Each row is a point on a landscape with many valleys, with its height.
From any point a ball rolls to the lowest of the 2 points nearest to it. It stops when none of these is lower. Distance is the straight distance between rows; heights are no part of it.
j663 height 557: [-22   9  12  -6 -14 -34  15   0 -22  -4 -19  11  -9  22 -30  12  10   5
 -16 -28  22]
j167 height 463: [ 39   0  11  30   2 -12   8   0 -21   2  17 -17   5  14   7 -15  14 -13
   2  44 -21]
j647 height 537: [ 19   1  17   3 -28 -15 -35   0  -6  -9 -30  19  21  -8  19  23  39   7
  10 -23  -7]
j241 height 599: [-16   9  32   1 -17 -39  -3  -1 -12  -5 -30   0 -13  10 -21  16  16  -5
  -9 -34  19]
j396 height 377: [-25   8   7   6  16   0 -11   7   7 -12 -18  14   8  -1 -35  33 -16  10
 -28 -14  20]
j968 height 26: [ 32   6  42  13 -23 -15 -20  -9 -18  31   1   2  14  11  14 -15  38   2
  11   1   1]
j740 height 375: [ -4  -2   3  15  -2   4  30   4 -25  12   6 -14  -5 -13 -11  -5  20 -17
 -10  43   4]
j693 height 266: [  6 -15 -19 -17  -7   5 -30   2  24 -29 -16   4  20  17  38 -10  11 -10
   1  -6  -2]
j571 height 397: [-17  -3 -16 -13   9   2  10 -24  13 -11  20 -17 -16  14  -2 -11 -29 -10
  14  -3  17]
j141 height 263: [ -8   1   3 -11 -12  -5  21  -8 -16   7  -4  -5  -1  16  -6  34  -6  20
  -5  -9  43]
j560 height 174: [ 12  -6  10  19 -13  12  14  19  -5  27  15 -19 -17 -14  15 -31  22 -14
 -19  42 -11]
j463 height 602: [  0   1  -9 -21   8   5  49  12   8  25  11 -12 -25  -8 -14 -19   3 -17
  12  -9  -2]
j552 height 323: [ 19   5  15 -17  17  27  13   7 -13  14  -4   2  17 -12   1  -6  24 -18
  23  14   7]
j529 height 36: [ -2   1  10  -9   4  11  16 -19 -16   1  12 -13   3  13  -4   2 -18   1
   9  16  31]
j613 height 442: [ 24  -2   4  17  -3 -17  29   1 -14   7  13 -24  -8  21   0 -17  14 -20
  -8  45   1]
j53 height 289: [ 15  -6   5  15  -1  11 -18  -5   5   3  12 -22  -7   3  29 -13 -13 -10
  13  36  -9]
j193 height 441: [ 16   4  -9  10  12  -3 -19   6  -2 -28 -28  16  29 -15  -3  43  12   3
  11  -3  -2]
j917 height 110: [ -5   3 -15 -26  12 -14  36   1 -10   7   2  13 -17  -7 -23  14 -22  25
 -27 -29  -9]
j881 height 166: [ -9  -7 -27 -12  -6 -32  39  -2  -6  22  21  -3 -18  20   3 -28   4  -5
 -16  -2 -26]
j689 height 381: [ -3 -15   9  -9   7  16  -2  16   5  18 -15   6  12   1  16 -13  15  -1
   2   3   3]
j410 height 503: [-33 -13  -8  15   2   4   0  23  -8  10 -13  -7  -5 -16   7   3  13 -10
  -6  31 -15]
j534 height 396: [ 17 -10  -6  23   3 -11  20   8 -14  15 -10  -1  22 -13   2  15  34  -6
   9  30 -10]
j896 height 520: [-10 -11 -24   5   7   7  -6  32  31 -21 -28  11 -28 -23   8   7 -11   8
 -11 -10 -28]
j779 height 220: [-15   7 -27 -34   0 -17  26  -9 -14  10  18  -8 -20 -14   2  -3 -33  11
  -9 -24 -26]
j762 height 209: [ 28  -5   4  10   1  17  -7 -10 -15   7   5   7  25  -8  15   7  17   5
  26  16  -9]
j311 height 224: [ -4  -7  -2   4  -7  19   8  26  -6  22  -3  -8 -12 -16  13 -29  31 -18
  -6  33 -14]
j304 height 506: [-34  17  -1  -2  11 -10 -22  -8  -4 -19  -8  12  18  15 -34   7  -4 -11
 -16 -23  19]
j802 height 619: [ -3   5   2 -17   9  25  25  10   1  14   3 -18 -24  -9 -10 -16  -4 -25
  29   6   7]
j986 height 215: [ 27  -4  15  25  -2   3  -3 -23 -14  -2  31 -27   2   4  12   1 -26  11
   1  34  -4]
j465 height 156: [ -7   2  -4  -8  10 -14   4 -12  19 -13  -1  19  -9  -4 -28  13 -36  38
 -27 -39  12]
j174 height 435: [-12   1  25   2 -30 -35  -8 -21   1   3 -13 -13 -12  11   0  27   2  10
  -2 -24  37]
j725 height 470: [ 12  -2  -4  19   8  -7 -11 -11 -12 -12 -11   7  32  -6   0  29  11  -4
  25  10   0]
j726 height 447: [ 10  -2 -17   8 -23  13  -7  16 -10  -3 -11  -4  -4 -19  32  12  29 -11
  13  35 -32]
j419 height 181: [ 18  -1  11  20  -2   3 -12 -39  -4  -8  32 -16  20  -3   7   5 -25  20
   8  19  21]
j90 height 497: [ -6  15 -17 -19  -3  44 -22  14  12 -10  -1 -11 -16 -25  15  -1  -1 -26
  27   3  -3]
j921 height 386: [-15 -11 -18 -18   5  14  -9  15  23   8  -3   5 -16  -3  23 -31  -6  -8
   7 -21 -29]
j747 height 94: [ -6   8  13  11   7  25 -13  -3 -36   8   4  13  27 -21  -7  10  20  -1
   3  25 -10]
j634 height 585: [ 14  18   2   1   4   3 -47 -27  12 -18  17   0  38 -18  -8  10  17   9
  25 -15  31]
j992 height 491: [-19  23  11  -9  14   1 -38  -1  10 -18 -15  18  12   6 -39   8   3 -11
 -16 -41  18]
j268 height 171: [ 33  -9  13  27   1   9  11  -4 -15  25  16  -2  14  -9   9   6  13  14
  15  29 -15]
j418 height 292: [-11   1  -5   3  18 -24  12   9  -3  -9 -14  28  -6  -4 -28  -4 -21  19
 -30 -21 -26]
j279 height 372: [  0  10   9   3  -3  32 -13  -2  -5  -8  14 -28 -25 -10   9 -30 -22 -21
  18  20   4]
j966 height 353: [-20  17 -11 -33  31  19   7  -3  13   5  18   3 -11 -13 -32   4 -33 -12
  -4 -31 -11]
j985 height 132: [ 33   1  32   8 -19 -17 -23  -5  -2  23 -16   5  16  11  19   4  31  -2
  22 -15   6]
j312 height 395: [-13   0  18  12 -18 -15  -4 -19 -11  11   0  -3  19  -5   0  34  -5  26
  -5   1  31]
j401 height 462: [ 10  -4  28  -3 -15  -1  14  -6  -4  33   4  -8  12   8  11  10   0  18
  -1   5  31]
j958 height 517: [-11  -3   2  -3  13 -16  30   7  -5  -1 -14   0   2  17 -18   6   1  -9
  -1  -1  12]
j377 height 241: [ -6  -8 -12  -2  27  -7  -6  -2  42 -19  -5  17 -12 -17 -16   1 -34  34
 -23 -26   1]
j716 height 312: [ 25  -8   4  -3  -2  32 -22  -4   2   2   9 -13   2 -11  37 -15  -2  -4
  20  26 -13]
j86 height 350: [-24  17 -26 -11  11 -18  22  14 -12   1   2   1 -25 -20 -31   3 -21 -12
  -8 -20 -34]
j371 height 521: [  8   6  29  10 -18 -17 -44 -16  -6  -1 -20   7  12 -17   7  23  30   1
  20 -28   3]
j468 height 429: [  9  -7 -12  16  -4   3  10  22 -13   6 -13  -6   0 -20  14   3  36 -21
  12  37 -20]
j847 height 387: [ 14 -13 -13 -24  10  12 -15  14  38 -27 -21  19  -3   3  19 -15  -4   7
  -6 -30 -13]
j339 height 246: [ 28   4   9  15   8  -4  27 -21 -26   5  11 -13  16   2  -8  15  -1   0
  28  25  11]
j509 height 281: [-14  -4 -18 -18   3  -5  19   0  25  17  13 -13 -26 -12   7 -12 -35   4
  10 -24 -17]
j554 height 548: [ -4  -2  -5   3 -15   3  18   7  15  22  16 -27 -36   7  12 -17 -19 -10
  17  15   0]
j323 height 522: [  3 -10  -9  -2   5 -27  42   6   2   3  -1 -11  -5  30 -10  -9   6 -16
   6   5   2]
j620 height 549: [  0 -17  -5   8  20  -3   8  28  26 -10 -32  15 -12  -7  -3   7 -13  17
 -14 -12 -13]
j197 height 73: [  0  -6  -5  35   0  18 -34 -22 -23 -17  24   7  22 -19   9   0   1  14
   3  27 -24]
j588 height 538: [-12 -16   0 -25 -10  -2  33   0   9  37  14   1 -11  16  12  -2 -12  27
 -19 -19  12]
j998 height 197: [ -6 -10  17  18 -21   0  -9 -16 -20   7  23 -13   2  24  23 -11 -16  20
 -32  33   8]
j684 height 267: [-13 -12 -25 -10  13   3 -26   2  28 -27  -8   6   8  13  18 -22   2 -10
   2 -16 -11]
j223 height 311: [-18 -15  -4  -9  12 -13  20  13   9  17  -7  11  -2   4  -4 -16  -7   6
 -15 -18 -20]
j54 height 501: [ 18  -9  -3  39 -11 -11 -14 -19 -17   2   8  23  27   6   6  19  24  18
  23   8 -20]
j473 height 587: [  4 -17   2  16  13 -21  17  25  12  -8 -36  11   2   5 -11  12   0   8
 -12  -7   2]
j275 height 261: [ 10   6  24  16 -11 -23  14  -5 -22  21 -12   3  21 -11 -17  29  25   8
  13  -1  17]
j535 height 469: [ -1   5 -23 -15 -38  21 -16   0   6 -26  -1   0   4 -31  39  27  11  -8
   7  20 -31]
j764 height 411: [ 21   6  44   5 -13   8   4  -7 -27  28   9  -1  17   5   3 -23  22   5
  -6  17  18]
j446 height 391: [  5  -1 -15 -22  20   9  22  36   7  -4 -21  12 -17  -7 -11 -17  24 -22
   3 -20 -26]
j363 height 349: [-27   0  19   4  -8  -2 -22 -12   3   9  -4   1  20  -7   0  19  -8  17
 -12 -11  32]
j577 height 457: [  8 -10   3  -8   5 -10  15  -7  20  10   6 -11   0  38  12 -11 -13  -7
  16  -2  11]
j130 height 370: [ 14   4  30  -9   8  24  15   1 -21  20   6  -1  11  -1  -2 -26  19  -9
   2  18  15]
j603 height 479: [ 30  -1   7  23   5 -19   1 -17 -19  -7   2 -13  15  27   1  -8   5 -16
  18  33  -2]
j846 height 647: [ -3   8  30  10  -5 -32 -23   3  10 -21 -38  15 -13   5 -26   8   9   1
  -8 -38  16]
j900 height 180: [ 16   6  31  25 -19 -24  -9 -20 -20  17  -2   5  17  -5  -8  21  22   7
  29  -6   6]
j249 height 489: [  8  -4 -18  28   0   3 -15 -15 -22 -14   3  23  27  -9   1  27  20   8
  22  14 -23]
j435 height 516: [-17   9 -10  -7   0  33 -11   6  23   6   6 -16 -24 -24   7  -4 -23 -13
  27   1  10]
j326 height 534: [-18  -3  -9   4 -12  15  -4   7  26  16   7 -25 -30 -11  18 -16 -29  -6
  19   8   2]
j240 height 595: [ -3  16  -2  -7  11  -4 -38 -23  20 -25  14 -10  32   0 -11  -7   6   0
  13 -11  43]
j858 height 570: [ 34  10  16  31  -6  -6  -9  11  -4   4  28 -35 -21  14  26 -19 -13 -14
  -3  41 -26]
j890 height 273: [  2  13   0  13 -20  30  -1  29 -18  11   0 -15 -28 -26   7 -30  16 -24
   9  31 -11]
j707 height 547: [ 15   1  19  32  -5   7  -7 -30 -19  11  24  12  22 -10 -10  20   1  28
  26   2   2]
j519 height 527: [  1  -9   6 -20 -12   5  24 -10  -2  28  22 -10 -15  32  15 -10 -11  22
 -13   1  25]
j477 height 561: [ 11  10  16  18  -4   1 -17 -41  -5   1  25   1  25 -17 -12  25  -7  21
  28  -7  28]
j796 height 206: [ -1   2 -29  -7 -21  16 -21  14  23 -19 -10 -14 -19  -7  34  -5   2 -24
  28   6 -10]
j749 height 468: [-10   9 -27  -6  33   6 -15   9  31 -32  -2   8 -15 -14 -31   5 -25  -8
 -10 -25 -17]
j558 height 560: [  7 -10   9  13   3 -24  -5  22   1 -10 -39  14  14  14   2   9  16   1
  -3 -10   2]
j845 height 466: [  0  15  -1  -5  22   1 -39   4  31 -32 -14  23   5   1 -39  -1  -3   7
 -18 -37  15]
j768 height 519: [ 45  -3  18  26 -14   6  -1  -9 -12  23  14  23  16   5   3   4  38  20
  29  -1 -18]
j954 height 431: [  4 -13 -11 -16   2  12  13  34  11   4 -22   2  -8  -3  14 -16  26 -21
   7  -2 -19]
j691 height 167: [ 25   5  12   6 -10   7 -22  -8 -13   7  -4  19  31 -10  13  15  25  11
  28  -8  -3]
j157 height 256: [  4  14  10 -18  20  25   2  17 -16   5 -16  13  21  -3 -12   6  27 -19
  10   2   8]
j429 height 505: [ 11  -6  11  -9 -10  11  30   1 -10  26  25 -18 -21  22  14 -21  -4   7
 -19  27  11]
j977 height 309: [-13  23  -3  15 -21  20   4  24 -16   6   4 -17 -36 -10  -8 -36  -3 -25
  19  19  -2]
j163 height 535: [ 25   3  30  34 -17   7 -15 -21 -28  12  19  21  10  -2 -10   1  21  24
  23  -6 -11]
j964 height 641: [-16   6   6 -15  -8 -30  -9 -21  13 -13   0  11  -6  16 -20  -1 -17  15
 -12 -53  24]
j869 height 21: [-28 -20 -12   3 -12 -17  23   8   5  27  13  -6 -14  21  15 -14  -7  10
 -27  13 -15]
j229 height 7: [-21  -6  -4 -18   8  -1  24   2   6   7   3   9  -7   0 -10  14 -24  24
 -23 -27   6]
j984 height 115: [ 52  14  46  18 -17 -15  -6  -7  -8  33  17  -1  12  21  13 -17  24   3
   6  14   4]
j918 height 448: [-23 -19   0   7  -5   5 -23  16   2   4 -21  13  22  -3  26  -2  18   5
 -16  11 -11]
j421 height 382: [-20  28 -28  -9  18  -4  -2  13   6 -11   1   1 -25 -17 -38   2 -27 -27
   6 -29 -33]
j615 height 562: [ 18   3   8  20 -13  -2  12  11   6  16  21 -32 -31  12  19 -16 -15 -16
   6  41  -7]
j742 height 475: [  2  19 -30 -25 -32  26 -22  -3  13 -39   0  -8   0 -28  23  23   5 -23
  15  12 -16]
j840 height 316: [-28   5 -33  -9  22  13 -39  11  26 -41  -2   5   8 -10 -15   2   1 -14
 -15 -11  -6]
j815 height 356: [-13   2  10  -5 -10 -20   3 -14   3  -8 -12   0   1  12 -16  29 -11  15
  -7 -29  41]
j298 height 169: [ -3  13   4 -10  15  35 -16   3 -21   0  -2   8  20 -17  -3  15  15 -18
  11  17  -3]
j320 height 563: [ 14   0   3 -16  24 -12  41  19   7  11 -10  22 -14 -17 -26 -10  -6  15
 -19 -26 -21]
j263 height 182: [  1  -2 -16  -6 -11  12  16 -17 -24 -16  27 -26 -38  30   8  -8 -24   4
  -6  18  16]
j573 height 104: [ 14  -4  -8  32  -7  17 -26 -11 -27 -21  22  -4   1 -19  14  -2   2   1
  12  32 -39]
j686 height 324: [-21  -9   4   4   0   1  24   4  -6  18  -3 -12   1  -8   2  18  -2   5
  -8  24  11]
j532 height 339: [  9   6  -3 -31  21  22  13  31   3  -9 -24  16   5  -1  -9   1  30 -22
   5 -11  -5]
j185 height 363: [  1 -23  -8 -21  12   4 -12  11  31   2 -12  16  -1  13  27 -31  -7   6
   0 -32 -26]
j455 height 178: [-22   1 -25 -27   7  -5  42   1 -13   9  15  -2 -25  -3 -16   8 -14   4
 -10 -17  -8]
j912 height 119: [-18  -7 -18 -15  -2 -28  43   1 -17  20  11   9  -3  10 -13 -27  15  -2
 -29 -11 -15]
j282 height 449: [ 11  -6  30   3 -13   0   5   2  -5  36   5   0  12  20  17 -26  17   5
 -14  20  15]
j214 height 127: [ 31  -9   7  18  -4   7  17   9  -7  30  13 -12   1 -18  12  -8  29  -7
  -1  40  -8]
j556 height 528: [  2  -4   8  15  -1 -24  -9   6 -17  -4 -29   9  24  20   2  -1  32 -16
   8   5   3]
j126 height 247: [-20  10 -33 -22  -8  -5  23 -14   0   9  25 -14 -36  -5   0   0 -40   3
   9 -21 -11]
j362 height 368: [-24  -1 -24 -21   7   0   5 -30   6 -16  25  -8  -5  18  -7   6 -27  11
  -6 -14  33]
j485 height 426: [ -4 -11 -11  -5  14  -4   0 -12  26  -8   2 -14  -1  16   9 -12 -18 -15
  21  -2  10]
j997 height 398: [-15  10 -14   3  31  16 -13  17   8 -19 -17   6   8  -7 -35  36  -7 -21
 -10  -2   3]
j798 height 490: [ 14  17 -29 -15  33  14 -26   6  32 -37  -6  30 -25 -18 -26  -4 -17   1
 -13 -21 -31]
j712 height 150: [-16  -8 -10 -22   0   5  39   1  -3  12   3  -1 -11  10  -7  30 -15  24
 -13 -14  28]
j314 height 605: [-23  10   1 -11   1  -4 -25 -32  11 -16  21  -8  21  11 -14 -12  -9   6
   0 -13  49]
j293 height 383: [-35  -3  -1  -8   1  19  22   8  -4  20   7 -10 -16 -12  -4   4 -15  -1
  -5  12   5]
j18 height 459: [  1 -12 -27   4 -20   7 -17   6   0 -18 -12   3  11 -17  36  26  16  -3
   6  27 -32]
j938 height 394: [  1   5  18   7 -11  22   1   0 -14  -5  24 -39 -33   2   9 -34 -29 -12
  -8  23   0]
j882 height 242: [-18  -3 -20 -27   3 -21  15 -17  -9   5  14   4  -3   6  -1 -13 -29  14
 -18 -30 -20]
j892 height 343: [-16   8 -22  -7  21  24 -34  14  17 -33 -15   7  10 -13 -17  29   3 -18
 -18  -4  -1]
j609 height 485: [ -4  20 -20 -22 -17  43 -24  10  -4 -21  -5  -2  -6 -30  19  18  10 -28
  18  14 -14]
j920 height 428: [-30  12 -24  -4  23   9  -4   9  16 -14   0  -2 -19  -9 -33  15 -23 -24
  -1 -13  -8]
j383 height 616: [-22  17   2 -22  12  -8 -22 -20  18 -17  12   5  13  15 -24 -12  -6   0
  -1 -40  36]
j514 height 233: [ 28  -2 -12 -19 -16  -1 -23  -4  20 -38 -19   9  29   7  34  15  16  -4
   9  -8  -4]
j787 height 341: [ -4 -15  -2 -15  14  -5   1  15  19  13 -11  18   0  -5  12 -24 -10  16
 -18 -32 -34]
j969 height 277: [-21   2   6   7   2 -16 -11  -5  19 -20 -14  15  -5  -1 -34  25 -23  28
 -31 -31  30]
j937 height 210: [-13  -5 -14  -5 -10 -15  38   8  -5  27  21  -8 -29   2  -6 -39  12 -16
 -14   9 -17]
j392 height 255: [-14  -3   8  -7  15  -9  15  25  -3   8 -22  25   6   4 -21 -13  14   2
 -21 -24 -10]
j93 height 518: [-13  -7   5  17  -3 -24  -9 -13   1  -8 -13  -3  22  16  -1  13  -5   1
   2  -2  21]
j633 height 467: [ 22   0   7   5  -4 -23  28   2   3  19  22 -16 -15  44   9 -14   6 -12
 -12  37   8]
j332 height 412: [ 16  -8  -8 -14   9   4 -28   7  41 -33 -17  10  14   3  13  -5   4   6
   0 -28  16]
j438 height 542: [-11  -3   9  12  -3 -20 -32  -2  12 -16 -26   7  20   6   0   4   8   3
  -4 -21  19]
j309 height 319: [-15   3 -12 -31  18   9  22  -7  17   6  16  -3 -15 -10 -10   0 -36   4
   2 -33  -4]
j390 height 484: [ 25  -2  32  -4 -16   6  19   1  -6  35  28 -12  -5  25  15 -24   7  13
 -32  23  19]
j783 height 407: [-13   2 -21  -8 -15  15  -6  22  17  18   0  -4 -31  -6  21 -37  -4 -17
  23 -13 -26]
j489 height 502: [  2  -4   4  10   6 -18   1  -6 -17  -7 -10   0  15  34   0 -21  13 -26
  14  18   5]
j488 height 492: [ -7   3  33   7 -19 -27 -33 -20   7   0 -15 -10   8  -7   0  23   9   3
   8 -26  23]
j448 height 95: [ 26  -7   2  -9  -7  13 -13   5   6  -2 -20  15  30  -7  29  23  19  10
  13  -4  -2]
j178 height 264: [-11   1 -11 -16   9 -35  15  -5 -16   1  -5  17   1  -1  -9  -8 -24  22
 -33 -28 -30]
j543 height 409: [ 18   9 -15 -12   7  19 -19  12   9 -42 -24  15  21 -17  -3  50   8  -7
  -2   0  -7]
j470 height 251: [-25   2 -11 -12   6  -2  24   9  -9  16   9  -1 -18   2  -9 -35   6 -19
   0  -2 -24]
j278 height 238: [ -7  -5 -33 -19  -5  13 -20   9  29 -28  -7   0 -16   2  25 -18  -1 -22
  18 -11 -18]
j147 height 417: [-28  -1  -6  -6 -14  21  24   0 -18  13  22 -20 -33  -7   1  -7 -17   4
 -12  25   8]
j155 height 376: [  1  15 -30 -24   7  32 -28  16  23 -43 -14   2   2 -23  -6  39   3 -19
  -9   1  -6]
j3 height 413: [  4  -3  -9   9  -9 -10  44   4 -18   9  15 -19 -23   5 -12 -20  23 -27
 -13  37   7]
j991 height 342: [ -7  22  -2  -1  -5  35  -7  17 -12  -4   2 -15 -29 -15  -5 -23  -4 -34
  34  14   1]
j388 height 493: [  8  -4  18 -12 -10 -23   1 -17  18  18   2  -1   1  47  11 -20 -11   2
   8 -22  25]
j596 height 308: [ 24  11  28  16 -12   4  25 -20 -45  19  22   1  14 -10 -20   9  14  19
   2  16  10]
j186 height 419: [-19 -13   7  -5   5  10 -10  22   9  10 -22  22  15   0  12  -8   8   8
 -16 -14  -3]
j20 height 293: [-24  -3 -12  -6  16   3 -31   3  19 -24 -10  11  17   4  -4  -8   3  -7
  -9 -14   7]
j11 height 464: [-19   8  -4  -1  24  -2  14  10  -5 -10 -17   6   8   4 -33  25  -4 -19
  -3   1   9]
j62 height 168: [ -4  -1 -21  11 -14  12 -32   3   5 -16  -4 -14  -9 -11  31  -5   3 -20
  21  30 -14]
j475 height 576: [ 49   8  31  28   3  -5   1   6 -12   6  38 -25   2  18  18 -11 -10   2
 -16  30 -31]
j230 height 494: [  9  -5 -11  -7  -4 -30  39   2   3  20  18  -7 -12  43   1 -25  13  -9
 -11   9  -1]
j439 height 105: [ 43   8  30  27 -17 -24   7 -23 -21  21  15   2  13  12 -10   9  21   9
  28   2   6]
j746 height 533: [ 22   7   1  -7  31  -4   8  13  13 -14 -21  39 -14  -5 -26  -9 -18  16
  -8 -27 -23]
j324 height 254: [-10 -12  -6 -11  -9   3  43   4 -10  23   9 -14 -11   8   2  19  -2  17
 -14  18  22]
j374 height 186: [-20  -4  -5  -7   5 -24  37  16 -15  13 -10  18   0   4 -26 -10  16   5
 -33 -17 -10]
j852 height 495: [  3 -10  -4  26   1 -14 -12 -19  -4  -8  -1  -9  24   8  10  12  -6   0
  15  23   7]
j564 height 336: [-32  -1 -19  -7  16  -4  -6 -14  26 -20  12 -11   6  -2 -13   7 -23   4
  -8  -9  25]
j705 height 296: [-31  -9   6  -2   3  14 -14 -15  10   5   7  -5  16  -4   9  -2 -17  11
 -11   7  20]
j636 height 322: [-18   5 -20   0  20 -21  13  13   1  -8  -8  12 -21 -21 -22   0 -27   6
 -22 -18 -42]
j25 height 338: [  5 -10  -3  -8  -3  25 -12  10   5   5  -8  -4   6  -5  33  -7  12 -10
  14  19 -11]
j926 height 133: [ 13   8 -13  31 -20  15 -35  -2 -18 -22  11 -16 -12 -17  24 -10  -3 -17
  20  34 -28]
j817 height 295: [-28  -7 -16   0  22  -3 -17   1  36 -20  -2   5   5 -12 -15   8 -22  18
 -25 -20  11]
j549 height 583: [  5  -3   1 -21  17  -5  49  15   9  19  -2   5 -10  -5 -21 -13   6  -3
  -6 -26   0]
j179 height 345: [ 14  -9  11  14   3  -7  11  10  -3  16 -18   3  27  -8   2  21  20   5
  12   7   8]
j117 height 294: [-32   4 -20  -4  11  -2   6  17   0   2  -3  -1 -22 -10  -9 -17  -6 -19
   9 -12 -26]
j462 height 438: [  0  -1   1  -7  16 -11 -27   1  35 -23 -16  15   8   5 -10 -14  -7  12
  -8 -44  15]
j29 height 179: [ 26  -9   6 -17 -13   5 -16  14  15 -24 -37  19  17   8  27  13  19   5
  -2 -17  -1]
j877 height 430: [  4  -1  29   6 -24  -1  -9 -29 -12  20  15  -9  14   2  10  18 -11  27
  -2   4  34]
j960 height 499: [-11 -10 -27  -3  -6   8 -11  32  16 -33 -31   7 -14 -14  17  15   7 -11
  -7   3 -25]
j89 height 24: [  4  -1  15  28  -1  18 -20 -12 -37   5  14  12  25 -15   5  -2  11  16
   0  23 -20]
j325 height 525: [-27  17   4  -9   7 -23   2  -3 -19 -13 -12  23   4  22 -40   6  -1  -5
 -21 -32  11]
j849 height 280: [ 40   3  20  25   8  13  24 -22 -29   7  28   2  14 -10 -23   8   5  14
  21  17  -5]
j411 height 559: [ 11  -4  23  12 -13 -20 -37  11  11 -15 -42  14   9  -1  12  17  20  12
  -6 -27   7]
j398 height 510: [ 20  11 -12  -3  29   9 -20   2  23 -27 -19  53 -18  -8 -30  -3 -16  17
 -17 -14 -23]
j216 height 663: [ -3   2  14   4  -4 -40  -3  -7  12 -16 -21  16  -9  21 -19  -3  -9   9
  -6 -47  12]
j656 height 131: [ -3   1   4  -1   3  18  -8 -32  -3  -6  27 -18  11  -3   4   3 -26  10
   2  15  37]
j510 height 252: [  9 -12   6  11   0   0  -1 -17   8   7  18 -23   1  16  22   2 -23   3
   4  32  10]
j395 height 476: [ -3 -16 -26  10  -2  -1 -24  11  14 -28 -24   0  10  -9  24  21   5  -7
   0  14 -13]
j690 height 337: [ 14  -1  18  18  -7   2  27  -7 -40  12  18 -10  10  -8  -8  -1  16   8
 -17  38   4]
j262 height 504: [ -5 -17  17  -9  -3   0  27  11  13  36  -6  -2   4   5   9   1  -1  18
 -12  -7  21]
j338 height 165: [ 55   8  35  25 -12 -10  13 -16 -23  25  28   0  15  11  -4 -10  19  10
   4  14  -1]
j582 height 573: [ 10  17  20   5  -2  -1 -35 -29   0  -2  10   2  26 -19 -13  25   9   6
  31 -23  27]
j60 height 227: [ -8  -7  -8   5  -8  -1  10 -15   0  -3  24 -28 -26  26  13  -8 -28  -3
   0  28  10]
j431 height 130: [ 11   2   5  -5  -4  16  20 -19 -33 -16  25 -30 -19  16  -1  -1 -23  -2
   0  27  22]
j724 height 120: [-25 -19   1   9 -16 -11  10  -1 -10  14  14  -7  -6  33  17 -13  -8  13
 -32  30   0]
j608 height 550: [ 22   4  -5 -10  29 -14  21   6  10  -2 -14  22 -19 -24 -20  -8 -29  20
 -13 -19 -36]
j650 height 187: [ 30   8  26   8  -9 -15  13 -23 -19  12   4  -8  19  14  -6  16   2   2
  30   5  29]
j94 height 473: [-37 -10 -13  10   4  14 -21  16  -4  -6 -17   5  12 -18  17  13   9  -5
 -11  19 -14]
j581 height 627: [-22  14  -8 -25   8 -12  -2 -21   4 -15  10  12   2  15 -30   4 -23   7
 -13 -45  25]
j952 height 432: [ -2   1 -18  -7 -15  20   4  35  13  12 -12 -10 -27 -11  21 -20  15 -23
  21   5 -16]
j225 height 245: [-15 -14  14  16  -8  10 -20 -17  -5  11  13  -9  10   0  23  -9 -15  17
 -16  31   9]

For each start below, name the point where the ball stops.
j519: j89
j549: j779
j588: j869
j473: j439
j554: j439
j846: j912
